Each row is a point on a landscape with many valleys, with its height.
From any point a ball rolls to the lowest of the 2 points nearest to it. It stops when none of these is lower. Distance is the straight distance between rows; heights are no part of it.
k_374: [186 118  97 144 141 107 126 191 104 105 153  89 106  99  87 161 151 106
 155 145 123 105]  height 2.36
k_581: [149 151 100 127 162 128  74 140  91 128 180 113 155  85 160 172 154 110
 155 109 110  84]  height 4.22
k_655: [100 140  74  94  73 195 142 105 154 139 103 111 138 157  62  98 130 120
 122 104 121 164]  height 5.31
k_409: [125 109 180  82 123 158 136  88  74 156 135 154 120 146  75  88 122 135
 149  91 146 163]  height 4.33
k_198: [ 69 176 132 163 101 140 163 128 130 184 131 185 138 133 140 117 154 108
  96 191 120 170]  height 2.57
k_765: [168 169  86 121 116 162 159 104 100 145 131 124 167 152  99 117 121 134
 119 122 177 124]  height 4.70
k_207: [191 114 123 128 126  98 131 191 137  69 142  66 104 109  74 132 132 134
 135 148 134 135]  height 2.07
k_272: [113 142 127 149 124 170 207 111 176 152 110 171  98  99 109 113 111  87
  86 159 101 155]  height 2.93
k_963: [173 125 159 162  98 143 130 184  72 172 221 125 121 108  66 131 147 149
 149 122 130 169]  height 4.92
k_170: [140 107 155 165 100 100 125 176 136 112 146  66 121  92  89 129 121 179
 157 132 126 136]  height 3.47
k_640: [118  78 127 122 114 116 127 173 126  80 108 119  66 139  81 125 131 140
 167 115 133 161]  height 2.75
k_584: [ 89  78 175 130  98 100 130 127 178 121  78 119 138 142 132 116  97 194
 123 123 144 137]  height 3.96
k_736: [136 150 171 134 160 119  91 110 145 175 146 131 151 114 191 167 115 142
 159 139 110  53]  height 7.54
k_20: [139 126  92 121 141 107 107 168  94  85 166  79 101  98 133 131 164 105
 144 128 120 126]  height 2.69
k_791: [ 66 130 147 124 103 102 104 141 139 131 128 113 107  79 166 111 137 161
 139 160  99 143]  height 5.19
k_359: [149 127 107  91 147 135 190 145 142  97 130  98  83 101  74 127 148 117
  95 148 118 135]  height 2.05
k_681: [114 116 130 108 124  91 105 121 157  94 130  83 135 115 127 118 140 166
 101 106 116 109]  height 1.02
k_686: [101 109  85 146 155 107  99 135 140 100 107 157  93 159 193 149 159  90
 126 103  65 108]  height 5.08
k_81: [149 147  98 113 131 180 183 118 167 131 130 139 135  79  72 162 132  89
  84 131  80 142]  height 2.78
k_311: [135 123 118  69 116 145 161 117 136 118 103  95 111 135  37 100 110 127
 133 112 154 170]  height 3.50
k_528: [ 89 102 126  66 156 117 116  86 112  82 110 124  85 136 161  82 116 119
  98 101 125 148]  height 3.60
k_354: [121 105 132 109 135  52 107 135 179  75 100  47 124 140 131 117 135 206
 113 104 139  94]  height 1.74
k_146: [105 144 142 173 118 110 146 138 200 136 116 143  97 113 155 116 145 105
  68 102  81 121]  height 6.87
k_45: [108 174 111 133 118 100 166 159 125 129 133 102 124 127 154  92 160 149
 101 201 138 145]  height 5.60
k_22: [150 162 134 154 126 121 184 103 167 126 107 124 167  99 164 119  90 122
  60 157 126 129]  height 5.45
k_732: [164 156 118 128 146 143 164 119 135 151 122 129 159  80 157 165  89 109
  78 172 131 110]  height 5.30
k_600: [173 147 116 151  89 108 140 172 132 110 158  60 164  83  87 135 115 182
 121 169 160 147]  height 6.78
k_295: [ 85 149 124  94 134 112 119 136  88 124 154  76 116  98 139  83 174 159
 111 129 116 136]  height 4.68
k_286: [157 144 125  82 176 100 152 132  77 108 138 100  84  67 120 116 105 129
  98 159 127 138]  height 4.42
k_568: [134 125 105 180 122 131 132 148 168 112  67 175  98 181 165 108 117  60
  99 122 123 148]  height 6.97
k_507: [150 125 100  64 189  99 139 116  76 124 165 110  93  71 135 126 154 105
 100 139  97 118]  height 4.52
k_492: [109 123 148 169 103 127 151 139 179 145 120 140 152 118 161 152 113 153
 133 159 123  97]  height 5.27
k_276: [149 121 120 142 142 167 156 121  85 175 172 180 120  91  74 166 145 105
 171 146 119 158]  height 6.31
k_926: [ 73  85 141  59 115 141 109  99 146 126  87 117 113 174  73  87  94 136
 141  91 147 186]  height 2.90
k_315: [181 153 130 119 176 124 167 110 135 154 123 133 117 141 161 152 157 118
  88 149 116  63]  height 5.09
k_912: [155 118 168 147 129 132 111 157  62 168 204 127 142 103 103 143 143 137
 173 117 154 133]  height 4.69
k_365: [154 109  86 146 145 116 103 159 197  68  82  84 130 102 162 186  67 122
 131 114  89 101]  height 5.87
k_529: [153 131  97 152 158 159 169 152 103 178 187 168 130  80  91 173 134  90
 132 183 134 131]  height 6.41
k_530: [164 166 151 157 161 119 164 116 144 185 106 147 122 137 199 130 121 121
  95 159 116  71]  height 4.84
k_842: [ 99  94 125 156 124  90  89 176 161  91  66 113 104 192 192 117 120 149
 145 132 123 120]  height 2.83
k_370: [153 148 107 115 101 167 163 146 108 140 158  97 134 106  33 110  99 141
 136 160 157 193]  height 5.05
k_338: [137 163 117 119  97 149 150  89 131 158 105 148 168 184 133  77 146 120
 105 159 175 141]  height 6.14
k_54: [186 134 107 110 172  99 158 119 128 123 122 139 100 186 139 136 165 110
 105 135 138  79]  height 5.24
k_567: [150 139 150 149 149 118 128 177 118 121 136 109 111  96 162 165 107 122
 171 173 122  97]  height 4.07
k_108: [106 143 128 135 113 173 183 102 155 170 121 171 150 117 111 125  95 116
 123 167 131 167]  height 3.18
k_951: [174 139 143 152 136  95  75 177 103 119 186  51 157  51 139 147 122 149
 135 126 117 117]  height 6.40
k_693: [173 124 156 139 137  93 123 174 157 118 125  71 108  99 123 163  89 143
 166 155 129  93]  height 3.80
k_135: [110 153 167 139 127 130  71 115 116 158 129 144 153 131 199 143 121 143
 157 129 140  99]  height 7.38
k_825: [ 58  84 145 117 154  67  82 125 158  99  55 114 101 216 191  79 120 152
 118 114 136 171]  height 2.85
k_436: [155  89 108 139 105 134  98 163  89  84 136 123 107 132  69 137  98 101
 183  97 164 140]  height 1.72
k_870: [173 123 119 112 155 103 120 137  74  99 138  97  92 148 153 116 124 122
 132 131 153 106]  height 3.01
k_323: [105 129  83  82 115 128 163 149 126  93 109  89 116 114  85  73 118 127
 113 138 155 177]  height 3.71
k_557: [135 147  82 161  98 122  86 130 159  98 100 129 187 169 187 116 127 113
  95  84 155 102]  height 6.39
k_60: [150 150  71 155 108 143 123 117 156 127  94 151 160 180 170  97 144  82
  97  97 151 122]  height 6.60
k_582: [125 140 165 139 147 111 119 126 143 155  90 147  78 164 183 126 139 113
 120 146 109 101]  height 4.39
k_624: [ 95 128 103  93 126 164 145 116 138 118  92 161  95 191  87 104 162  75
 140  98 122 151]  height 5.75
k_88: [134 113 133 193 140 125 113 170 187 128  86 134 101 150 193 169  77 100
 163 155 106  72]  height 3.90
k_756: [110 115 168 116 141 152 146  60  96 183 165 197 141  97 100 153 122 118
 142 142 124 154]  height 5.86
k_525: [114 123 140 156 103 129 158 150 175 128 118 124 138 141 103 140 155 155
 123 149 132 107]  height 5.03
k_243: [175 104 124 136 113 149 142 164 120 108 164  90 152  87  44 153 119 128
 142  86 134 154]  height 3.74
k_417: [ 56 135  94  86 116 117 116 135 119 112 147 119 107 110 145  66 179 130
 109 116 113 156]  height 4.86
k_661: [109 156 181 129 137 116 153  86 122 175 138 154 139 123 143 125 165 166
  84 146  96 103]  height 5.48
k_999: [117 137  80 132 153 113  89 158 144  78 111  81 117  82 176 161  72 105
 139 135 103 105]  height 6.03
k_231: [ 91 135 125 152 120 164 139  98 135 152 149 177 163  99 139 158 139  96
 136 127 116 145]  height 3.92
k_608: [148 113 149 129  91 156 107 156 100 135 126 116 116 172  51 100 134 148
 177  89 174 157]  height 5.70
k_964: [ 82 147 123 150  91 160 161 132 165 151 124 148 157 150 104 110 188 156
 119 146 121 139]  height 4.75
k_395: [172 131 142 146 110 109 151 156 181 110 161  79 144 109  91 164 173 173
 132 142 123  95]  height 4.13
k_611: [121 130 181 136 156 118  54 153 109 158 159 141 116 111 167 149  91 147
 203 123 104  95]  height 5.49
k_947: [144  85 110  88 163 111 121 123  95  85 133 104  69 151  76 114 136 122
 150  57 115 170]  height 2.45
k_268: [118 144 147 127 151 136 109 146  54 158 179 150 113 133 138 119 167 121
 182 160 143 133]  height 2.06
k_91: [155 151 126 123 145 108 116 149  46 141 168 116 110 137 139 104 149 152
 155 129 157 125]  height 2.58
k_385: [115 119 124 129 136 159 147 112 148 129 103 198  98 202 116 120 179  61
 129  96  72 133]  height 5.99
k_718: [100 123 142 122 136 142  69 111  98 110 103 186 138 171 196 125 126  70
 141  96 146 123]  height 7.04
k_583: [128 126 111 150 135 151 186 129 146 124  88 142 109  84 133 146  80  74
  89 165 108 137]  height 2.68
k_68: [ 95  73  65 107 146 113 124 135 161  74  86 120 109 204  81 119 129 132
 135  64 133 157]  height 3.37
k_891: [185 139 146 127 129 134 163 111 128 124 155 100 156  68  96 157  73 134
 116 153 134 142]  height 3.19
k_63: [ 95 153 115 127  85 173 154 117 160 152 124 121 145 154  44 111 147 169
 120 132 135 167]  height 5.07
k_602: [166  88 117 107 143 123 138 101 151  65  97 116 132 139  81 150  77 130
 109  72 136 131]  height 3.61
k_904: [149 114 136 103 176  73  83 108 106 103 116 110  97 206 161 155 152 160
 143  92 126  87]  height 3.00
k_737: [156  78 111 146 117 108 112 188 128  67 126  95  92 155  64 150 113 135
 198  93 139 142]  height 2.26
k_942: [100  93 142 109 142  94  41 155 100  97  98 138  95 207 181 119 114 111
 167 111 153 142]  height 6.56
k_550: [126 141 162 100 142  93 108 122  87 144 172  94 116  91 150 107 147 174
 115 105 120 103]  height 4.43
k_516: [110 125 179 156 141 132 105 129 151 149 118 186 106 146 179 138 162 103
 157 152 102 105]  height 4.01
k_543: [136 133 106 170 129 128 143 115 146 130  96 145 134 163 176 121 112  86
 110 129 139 106]  height 6.79
k_864: [139 169 107 201 124 153 142 126 133 208 142 203 143 130 189 132 136  50
 114 153 131 138]  height 5.26
k_894: [159 106 108 134 125 150 174 133 198  94  90 124 124 150  74 157 123 118
 114 125 137 100]  height 7.34
k_489: [121  81 165 104 155  87  80 127  92  95 108 124  83 184 138 138 110 141
 174  87 141 157]  height 6.29
k_589: [171 162 134 149 105  98 164 145 142 146 169  67 180  87 116 171 115 171
 121 205 136 121]  height 6.67
k_275: [129 165 122 161 123 119 148 106 161 184 113 164 136 168 168  76 170  96
  65 137 123 131]  height 6.55
k_137: [ 94 133  99 119 149 116  95 131 106 108 168 143 118 109 159 143 203 140
 140  93  80  93]  height 6.19
k_985: [ 93 106 148 138 113  85  76 128 171 117  69 134 133 218 189  90 124 138
 123 130 144 131]  height 2.04
k_162: [203 113 124 158 105 134 139 143 155  98 154  89 180 108  63 157 101 144
 138 110 150 123]  height 3.97
k_181: [177  90 118 117 129 108  91 165  88  80 172  78 112  97  77 131 120 126
 139  59 110 136]  height 3.28
k_190: [ 76 159 137 127 101 192 159  85 120 191 120 198 139 142  88 132 123 108
 119 161 111 193]  height 3.55
k_812: [102 121 166 143 135 112  80 153 112 163 157 104 105  42 158 163 100 133
 191 133  97 104]  height 5.21
k_682: [136 141 111 182 129 159 154 137 143 146 138 173 147 105 135 167 145 111
 119 144  98 102]  height 4.25
k_427: [164 131 116 167 126 124 114 148 174 100  96  91 159  93 177 170  89 116
 124 154 116  86]  height 5.72
k_545: [196 133  98 129 121 134 152 150 145  98 134  63 188 104  79 151 145 135
 126 154 123 127]  height 4.21
k_862: [156 134 104 143  97 138 144 177  79 147 185  86 107 121  71  93 154 142
 144 155 151 178]  height 5.23
k_31: [119 161 121 142 109 134 172 116 156 142  86 125 173 135 165  95 114 154
  61 159 159 140]  height 5.63
k_933: [ 96  92 164 136 126 115  51 115 128 114 129 120 144 119 157 136 114 169
 155  88 118 101]  height 2.49
k_911: [139 154 120 143  97 128 119 129  94 142 141  99 166 146 133  95 111 190
 140 138 190 137]  height 4.32
k_273: [121 129 127 131  94 140  80 110 113 130 149 132 166 141 122 107 156 158
 153  88 149 138]  height 4.40
k_648: [143 163 155 108 153 100 153  89 104 189 155 115 133 134 179 115 152 169
 104 169 123  82]  height 5.25
k_839: [ 44  86 159 115 118 104  89 138 154  91  92 125 103 168 157 105 134 156
 145 133 116 141]  height 3.65
k_841: [ 96 110 143 124 127  55  79 144 152 103 101  66  95 163 157 107 152 199
 133 121 123 104]  height 2.43
k_220: [174 152 100 101 134 125 161 125  93 111 145  89 134 100  81 105 121 129
  98 146 156 156]  height 4.67
k_970: [135 155 165 175 155 127 154 137 149 176 136 163 131 138 166 168 127 106
 131 180 120  73]  height 4.55
k_348: [129 153 120  87 143 111 184 110  89 119 144 109 111 103 139  93 123 118
 103 165 142 150]  height 4.53
k_635: [163 123 139 127 100 128 114 161  76 132 169  90 126 140  79  91 155 161
 157  97 178 172]  height 5.42
k_886: [149 201  95 153 111 147 158 115 143 171 120 131 159 164 148  71 135 104
  67 149 158 123]  height 6.34
k_603: [ 82 104 138 130 155  71  80 132 150 103  68 140  71 189 186 162  95 125
 141 106  71 125]  height 5.69
k_609: [ 82 134 116 123 127 148 115 139  53 162 175 169 112 119 145 125 153 103
 150 186 139 167]  height 1.49
k_868: [ 93 145 148 157 117 141 153 131 144 180 150 173 126 154 111 122 199 145
 157 178 133 126]  height 5.06
k_30: [120 118 119 186 113 121  97 174 166 114  76 131 120 174 191 146 101 123
 162 150 145 104]  height 3.45
k_484: [ 51 130 159 119  86 147 120 108 164 147 124 157 135 156 125  74 171 154
 118 164 127 183]  height 4.37
k_218: [157  94 130 121 138  98 108 124 123  86 156  96 109 140  75 122 160 141
 150  61 106 135]  height 2.91
k_502: [ 90 164 129 156 107 170 114 107 102 178 171 202 191 106 165 140 154 115
 131 147 122 137]  height 3.56
k_335: [166 100  86 115 150 117 139 121 150  47  97  93 102 118 103 170  80  92
 101 101 109 116]  height 3.36
k_464: [100 116 100 133 126 125  59 119 106  98 153 141 142 129 157 138 175 109
 157  68 122  95]  height 5.95
k_714: [120 127 143 118 153 132  97  98 104 143 122 167 148 132 213 130  99  96
 135 128 134 107]  height 7.21
k_959: [176 140 141 156 120 105 146 143 127 152 195  78 166  96  83 151 175 187
 125 130 115 116]  height 4.36
k_576: [152  94 120 140 126 143 149 148 144  97  97 156  93 170 100 147 136 101
 164 151 156 116]  height 3.51
k_279: [ 47 137 139 107  96 134 127 129 107 132 140 138 127 118 150  68 168 155
 109 156 141 175]  height 4.64
k_74: [ 77  98 162  53 142 108  77  95  80 101 118 126 114 148 152  73 127 122
 138  85 150 160]  height 3.91
k_246: [147 116 145 139 145  98  68 150 144 103 129 100 127 117 156 162 118 153
 169 104 106  82]  height 3.13
k_675: [101 138 166 118 120 143 137 126 121 158 119 158 126 156 135 111 153 128
 133 151 142 134]  height 5.34
k_66: [144 128 109 127  92 162 118 138 112 127 157 118 172 113  69 131 154 142
 140  78 145 139]  height 4.04
k_913: [201 119 105 115 112 124 120 188 103  90 171  48 135 108  64 131 102 107
 119  83 140 149]  height 3.52
k_129: [155 115 154 100 146 134 153 118  91 145 131 137 100 119  92 134  85 157
 138 142 155 130]  height 3.75
k_481: [ 71 127 107 103 145  94  35 152 114  92 121  98 111 136 209 109 125 130
 150 126 116 128]  height 4.24
k_936: [119 112 109 111 100 157 159 116 195 110  65 125 123 155  84  99  96 134
  94 108 130 150]  height 4.29
k_56: [146 172  89  89 100 168 181  90 100 148 158  77 161 124  36 113  97 155
  95 161 142 185]  height 4.91
k_504: [127 110 126  88 150 117 164 128 134  95 128  90  87  52 102 127 140 126
 103 138  74 138]  height 2.24
k_949: [144 125 166 102 120 138 143  76  82 171 136 159 142 142 113 116  77 149
 143 126 165 151]  height 4.02
k_941: [119 128 127 110 135 118 160 128 131 110 117 108 113  60 101 143  93  98
  87 158 109 134]  height 2.44
k_908: [176 107 130 151 139 131 138 131 150 135 145 138 156 136 101 182 141 139
 162 115 127  65]  height 4.28
k_828: [155  74 116 107 161 106 111 130 106  74 111 123  75 143  92 154  88 108
 145  98 133 147]  height 2.86
k_179: [150 150 101 164 157 129 177 140  96 165 173 132 138  56 135 186  95  91
 132 214 127 123]  height 6.48
k_701: [121 154 144 115 148  93 154 121 141 142 114 132  95 162 188 102 171 118
  88 134 106  86]  height 4.71
k_368: [161 122 122 155 129 131 157 168 192  90  84 115 111 113 100 160 104 108
 108 169 121 119]  height 7.43
k_432: [111 111  95 136 124 118  73 159 107  93 163 110 136  92 111 131 169 120
 153  59 108 118]  height 5.73
k_786: [126 117 162 152 132 116 191 148 189 129  71 147  64 166 124  99 140 116
 103 166 116 120]  height 7.61
k_969: [176 100 144 130 132 149 169 122 135 145 130 141 131 107  70 175 117 116
 152 137 126 101]  height 4.03
k_781: [137 142 104 184 113 165 161 151 176 141  94 185 112 163 115 117 132  61
 108 137 117 133]  height 7.11
k_301: [122  89 144 105 144 123 119  96 128 105  97 166 103 170 123 149 136 114
 134  80 112 111]  height 2.89
k_213: [113 129 123 115 118 156 128 101 109 133 110 191 129 164 150  93 140  98
 112 124 139 126]  height 5.57
k_330: [ 81 140 120 122 126 107 125 148 154 116 128  87 123 114 187  93 160 161
 109 177 117 118]  height 5.41
k_396: [138 165 136 173 126 162 176  89 129 187 104 177 164 141 163 125  81  94
  90 159 152 137]  height 5.66
k_208: [165 158  95 115 137 120 133 116  94 113 157  79 175 120 151 111 145 147
  98 113 152  99]  height 3.63
k_121: [162 118 119 153 122 167 165 134 195 117  88 159 110 185  90 132 143  91
 112 106 114 111]  height 7.24
k_523: [ 90 126 112  83 156  78  90 129  97  92 120  97  89 121 183 106 136 121
 117 117 130 157]  height 3.88
k_510: [122 131 157 145 131 137 122 119  65 186 191 154 148  91 120 164 114 132
 165 136 128 125]  height 4.41
k_145: [137 155 102 126 108 186 178 120 103 165 132 135 145 123  66 132  91 137
 148 145 162 177]  height 5.20
k_362: [163 177 107 143 145  96 158 150 111 139 178  93 155  71 130 179 114 123
 123 202 124 126]  height 6.57
k_448: [ 87  89  85 107 110 147 124 106 176  79  69 148 105 179  98 123 111 123
 120  53 121 164]  height 2.92
k_490: [117  93 115 110 127 123 129 151 132 105  95 134  79 190 117 110 129 127
 170 145 155 144]  height 3.17
k_235: [ 86  83 122 139  98 148 125 146 181  86  58 162 103 195 121  98  98 108
 122 122 153 172]  height 4.83
k_219: [129  99  87 114 154  94 124 150 123  56 110  95  70 107 121 144  88  90
 141 128 122 133]  height 3.14
k_673: [144 102 143 120 114 147 151  92 170  86  99 105 144  94  98 149  71 152
  97 106 130 131]  height 3.85
k_263: [161 155 145  95 138 153 183  89 114 184 133 144 120 154  56 137 140 135
 110 166 141 135]  height 5.53
k_384: [ 66  98 147 141 115  82  67 168 157  98  88  96 122 148 146  87 123 189
 152 140 148 136]  height 3.10
k_153: [ 64 122 119 129 115 101  43 145 140  97  86 129 127 162 225 101 112 103
 137 118 131 134]  height 4.58
k_724: [145 122 129 137 110 143 143 178 105 149 182 104 104 104  48 132 158 163
 155 125 114 142]  height 5.10
k_733: [114 169 138 151  96 172 156  87 112 176 120 170 177 168 145 104 106 130
 131 158 173 141]  height 5.92
k_424: [109 103 133 104 135 104  83 108 138 100 120 112 138 141 147 129 128 143
 121  57 129 122]  height 1.75
k_636: [108 110 171  65 123 141  80 101  65 134 142 151 126 126 114  96 104 127
 154  83 145 155]  height 4.23
k_793: [ 85  79 165 110 158  79  66 114 115  93  81 135  79 172 177 142  87 148
 143  98 107 148]  height 6.00
k_573: [157 113 143 141 117  92 115 180 164  91 150  45 125 124  80 129 161 207
 138 113 122 107]  height 3.84
k_509: [ 94 136 183 110 148 129 136  65 103 188 168 167 144 100 124 131 150 164
 125 130 120 125]  height 5.71
k_117: [133 172 110 137 111 102 129 124 110 138 134  94 175 108 164 116 115 163
 108 153 175 120]  height 3.98
k_658: [150 143 107 127 126 122  83 165 103 129 185  77 158  27 162 160 101 113
 138 117 109 110]  height 6.28
k_566: [161 154 122 167 111 122 133 122 115 170 190 127 195  93 105 161 146 164
 126 148 137 110]  height 4.61
k_662: [117 146 112 155  92 112 116 116 162 129  85 110 170 161 175  75 145 142
  72 101 158 124]  height 6.10
k_826: [160 156 101 142 102 157 140  91 112 163 157 125 211 116 109 158 127 150
 114 115 153 117]  height 4.85
k_57: [130 154 114 148 115 137 156 112 178 148 116 137 141 123 153 119 167  99
  62 123  98 107]  height 6.73
k_691: [204 165  81 115 103 148 159 118 131 120 147  81 197 136  81 139 145 146
 105 135 164 126]  height 4.44
k_264: [102  86 150 113 139 141 112  98 121 121 136 178 105 114 140 142 126  89
 147  95 110 126]  height 3.29
k_852: [135 135 123 148 132 132 118 138 140 127 138 148 125 100 156 159 149 107
 146 123 101  74]  height 4.47
k_588: [116 170  82 106 118 119 174 132 135 114 140  78 145 116 126  80 150 166
  83 166 142 145]  height 5.76
k_764: [209 161  88  79 111 141 167 112 105 125 161  77 160 116  28 121  96 143
 100 127 149 168]  height 4.79
k_346: [140 117 172 138 146 129 105 119 125 170 175 131 155  78 160 192 115 150
 153  92 103  65]  height 7.67
k_468: [ 81 133 174 144 130 116 119 135 119 154 152 134 107  46 155 142 115 167
 154 160  93 123]  height 4.98
k_304: [158 146 173 111 153  90  61 127  77 149 178  88 127 122 158 126 130 177
 145  72 115  89]  height 4.09
k_333: [104 143  98 146 131 147 106 153 113 162 168 164 152 113 184 151 180  75
 143 150 119 109]  height 4.74
k_197: [156 123  95  93 149 153 166 104 135 107 136 128 144  63 111 156  99  85
  77 120  99 133]  height 2.62
k_40: [ 97 103 176  98 105 159 150 106 158 135  82 157 115 127  81 122  83 158
 147 133 134 164]  height 3.53
k_939: [154 112 163 113 161 105 119  99 135 113 127 130 101 158 151 153 137 140
 132 111 115  79]  height 2.37
k_685: [ 83 142 100 147  94 141  84 145 109 115 168 113 154  84 130 132 186 128
 157 107 133 129]  height 5.46
k_647: [ 99  87 190 113 115 141 146  88 162 129  83 167 111 169 122 107 108 137
 137 116 125 130]  height 3.86
k_773: [179  99 161 141 124 132 114 136 110 127 130 119 127 158  70 131 105 151
 168  95 164 121]  height 5.94
k_819: [ 86 150 146 124 131 117 146 117 126 152 169 135 123  46 159 135 144 145
  91 167  89 122]  height 4.78
k_172: [122 121 110 137 163 112  87 135 101 114 116 143 109 106 177 150 126  95
 139 111  90  93]  height 4.73
k_771: [126 134 128 144 115 143 120  97 172 147  90 191 119 202 119  89 191  76
 102  75 103 113]  height 6.23
k_347: [153 122 134 130 129 110 165 159 154  93 140  88  84 121  67 126 159 159
 135 136 130 143]  height 1.73
k_99: [ 98 116 148 125 156 105  55 126  93 100  97 182 115 218 191 139 137  89
 171 109 120 140]  height 6.80
k_628: [136 151 153 133 124 151 120 118 129 135  91 196 135 191 185  87 133  91
 141 141 159 135]  height 5.78
k_392: [159 126 145 163 135 110 181 154 188 117  68 143  89 150 125 158 131 108
 110 165 125  91]  height 7.51
k_954: [182 125 155  95 143 127 189 101 144 150  91 116 113 174  93 124 148 147
 106 120 144 103]  height 5.58
k_150: [130 142 107 110 160 123 162 112 110 147 158 125 112  59 136 135 168 122
 101 154 103 127]  height 4.63
k_390: [137 107 151 110 121 113  94 114  91 141 157 112 151 141 112  91 136 191
 131  78 151 135]  height 4.76
k_906: [ 67 155 120 134  99 174 141 125  93 165 142 171 138 124 130  98 153 109
 141 185 139 195]  height 2.03
k_709: [116 113  90 111 145 108 128 131 123  87 135 104  98 133 118 136 157 105
 111 105 103 120]  height 3.06
k_973: [ 93 101 173 124 133 139 103 116 118 109 107 201 106 146 149 123 141  94
 167 140 109 138]  height 3.62
k_366: [117 144 126 131  87 118 159 115 175 124  85  92 164 167 139  71 136 164
  77 132 166 157]  height 5.85
k_657: [ 93 131 110 118  97 159 140 148 172 119  77 137 128 180 122  87 136 119
 115 131 152 153]  height 4.57
k_130: [153 136 114  75 156 134 176  84 115 132 114 145 107 174 112 122 140 109
 100 127 125 108]  height 5.40
k_742: [155 132 128 109 152 107 133 155  92 112 158  81  98  67 152 149 103 117
 128 175 112 109]  height 4.30
k_723: [125 133 120 116 102 145 193 102 183 105  71 104 144  99  93 126 106 150
  77 126 132 130]  height 4.06
k_815: [159  82 113 171 127 129 111 128 149  99 134 136 154 163  90 165 129 125
 170  80 147  92]  height 4.56
k_435: [122  90 192 116 131 105  66 120  82 132 149 124 126 134 122 100 113 162
 167  62 143 148]  height 4.59
k_453: [131 143 175 147 123 112 122 126  90 162 153 130 172  95 160 152  56 152
 156 156 161 119]  height 3.82
k_950: [ 90 128 158 179  87 130 173 130 223 140  96 150 112 109 126 111 161 128
  87 143  83 138]  height 7.01
k_513: [ 97 136 147  90 130 176 133  88  63 191 160 181 128 114  73 118 122 109
 146 126 116 190]  height 6.02
k_593: [126 126 104 147 128 136  88 155 123 106 147 111 135  63 164 180  87 110
 138 133 120 104]  height 6.16
k_849: [126 170 136 146 144 129 175 103 120 178 152 130 158  74 161 145  59 126
  85 191 130 139]  height 5.16
k_979: [116  88 149 122 108 112 114 176 121 103 133  82  99 101  83 105 103 164
 161 119 149 169]  height 3.12
k_154: [ 95 160 151 128 139 112 137  86  87 170 168 124 140  72 163 134  97 155
 100 168 122 126]  height 4.96
k_437: [ 65 129  83 136 111 124  79 138 150  90 106 133 137 129 197 112 140 108
 109  89 116 128]  height 4.93
k_961: [163 143 142 130 139 129 144 110  99 142 115 115 148  98 135 131  62 147
 128 156 160 118]  height 3.46
k_415: [ 88 102 122 146 150  86 117 159 165  80  97 140  60 141 175 158 123 102
 134 115  62 115]  height 5.35
k_703: [133 132 144 102 160  90  48 121  89 111 154  83 120 169 169 136 131 176
 157  99 124  85]  height 3.64
k_459: [161 156 118 203 126 149 169 132 162 198 120 189 162 115 155 151  88  66
  97 152 133 115]  height 5.47
k_697: [153 100 118 155 124 174 137 134 144 138 110 182 126 138  87 166 129 103
 166 127 146 118]  height 3.78
k_614: [ 87 183 116 182  95 158 132 118 114 177 166 192 184 141 171 114 169  95
  92 179 127 156]  height 3.09
k_916: [128 166 107 152 145 152 129 135 111 162 139 190 139 143 194 117 167  50
 112 153 120 117]  height 5.01
k_848: [162  93 116 135 154 103 126 149 153  95 120 101 115 115 131 191 102 151
 152 128 113  94]  height 3.54
k_863: [160 145  93 134 129 118  98 126  91 132 174  97 180  77 143 136 159 142
 126  96 132 105]  height 3.93
k_59: [ 96 140 161 114 153 104  29 152 104 131 144 125 123 124 206 126 127 148
 196 131  95  91]  height 5.77
k_794: [182 136 122 103 147 151 144  71 107 144 155 132 171 136  78 134 144 132
 121  78 135 112]  height 6.30
k_328: [158 149  78  98 151 105 134 140  96 106 125 104 130 122 157 110 150 104
 108 130 153 110]  height 3.31
k_44: [137 135  77 143 144 147  77 153  75 140 166 164 153  87 166 163 146  76
 165 136 144 103]  height 4.48
k_70: [172 123 161  98 138 140 176 104 123 159 150 110 102 144  64 114 164 158
 113 128 137 116]  height 5.68
k_134: [176 139 132 103 133 135 198 102 150 118 150  96 155  88  48 151 112 132
  88 159 104 147]  height 2.99
k_804: [158 133 147 163 173 124 137 154 165 138 111 145 100 156 178 171 103  82
 141 152 110  55]  height 4.27
k_256: [ 99 121  97 103 100 184 124  97 141 124  90 162 144 150  92 116 141  92
 122  79 114 149]  height 5.54
k_138: [ 78 140  80 124 100 144 104 131 124 114 140 136 153  86 163 124 163 107
 115 110 107 148]  height 5.22
k_536: [144 169 116  98 129 179 184  74  99 178 121 149 144 137  69 129  92 131
 104 158 135 174]  height 5.37
k_665: [195 115 132 100 128 135 141  98  94 128 132 114 134 156  85 134 115 159
 139  78 155 110]  height 6.13
k_704: [ 46 110 169 113 111 131  86 111 154 122 106 165 135 134 135  88 130 142
 137 136 130 155]  height 4.05
k_302: [125 144 127 195 116 122 141 150 198 137  93 122 132  92 179 146  88 116
 105 156 100  91]  height 5.50
k_326: [ 94  81 164 118 122 104 123  84 194 122  67 141 143 182 126 102 102 169
  99 105 129 127]  height 4.26
k_898: [103 104 147 161 106 111 111 166 176  95  81 123 123 151 128 128 106 184
 142 154 150 119]  height 3.59
k_822: [131 119 132 104 142 178 128 100  77 153 151 192 112 122  67 135 142 106
 163 105 126 140]  height 6.17
k_659: [139 154 143  99 168  90 130 119  84 160 145 126 102 146 191 115 177 149
 114 132 121  74]  height 5.00
k_407: [141 129 149 164 114 136 129 125  89 179 184 162 188  68 131 170  71 150
 177 159 140 125]  height 4.14
k_314: [ 96  92 138  80 112 159 148 108 118 121 102 140  96 130  60  98  82 127
 155 113 141 166]  height 3.25
k_833: [ 96 109 120  99 124 140  69  90 120 113 118 146 157 112 168 119 125 111
 114  72 132 133]  height 2.31
k_141: [ 64 132 149 122 110 182 129  77 123 160 131 195 159 129 125 118 123  92
 129 132 122 167]  height 3.89
k_401: [109 139 115 137 114 182 120  89 153 137 100 194 148 156 140 102 125  70
 107  91  97 139]  height 5.74
k_943: [105 121 103  83 158 132 142 110  99 101 121 146  97 107 133 103 138  99
 114  99 115 139]  height 3.35
k_692: [ 78  87 105  79 119 163  92 111 145  93  87 133 121 181  87  93 127 125
 139  47 152 181]  height 2.42

For each start below, name the point where the ball stops.
k_718 -> k_609
k_146 -> k_609
k_589 -> k_939
k_464 -> k_347
k_137 -> k_347

Call two points neighbours if one is among the 2 nearest of the other. Go from one point of each pair to the other, from neighbour to neighbour, staying as low as possible. Name the highest point that can't be avoided.
k_964 and k_961 -> k_951
k_961 and k_314 -> k_235
k_314 and k_939 -> k_417
k_314 and k_384 -> k_326
k_985 and k_384 -> k_839
k_609 and k_347 -> k_231
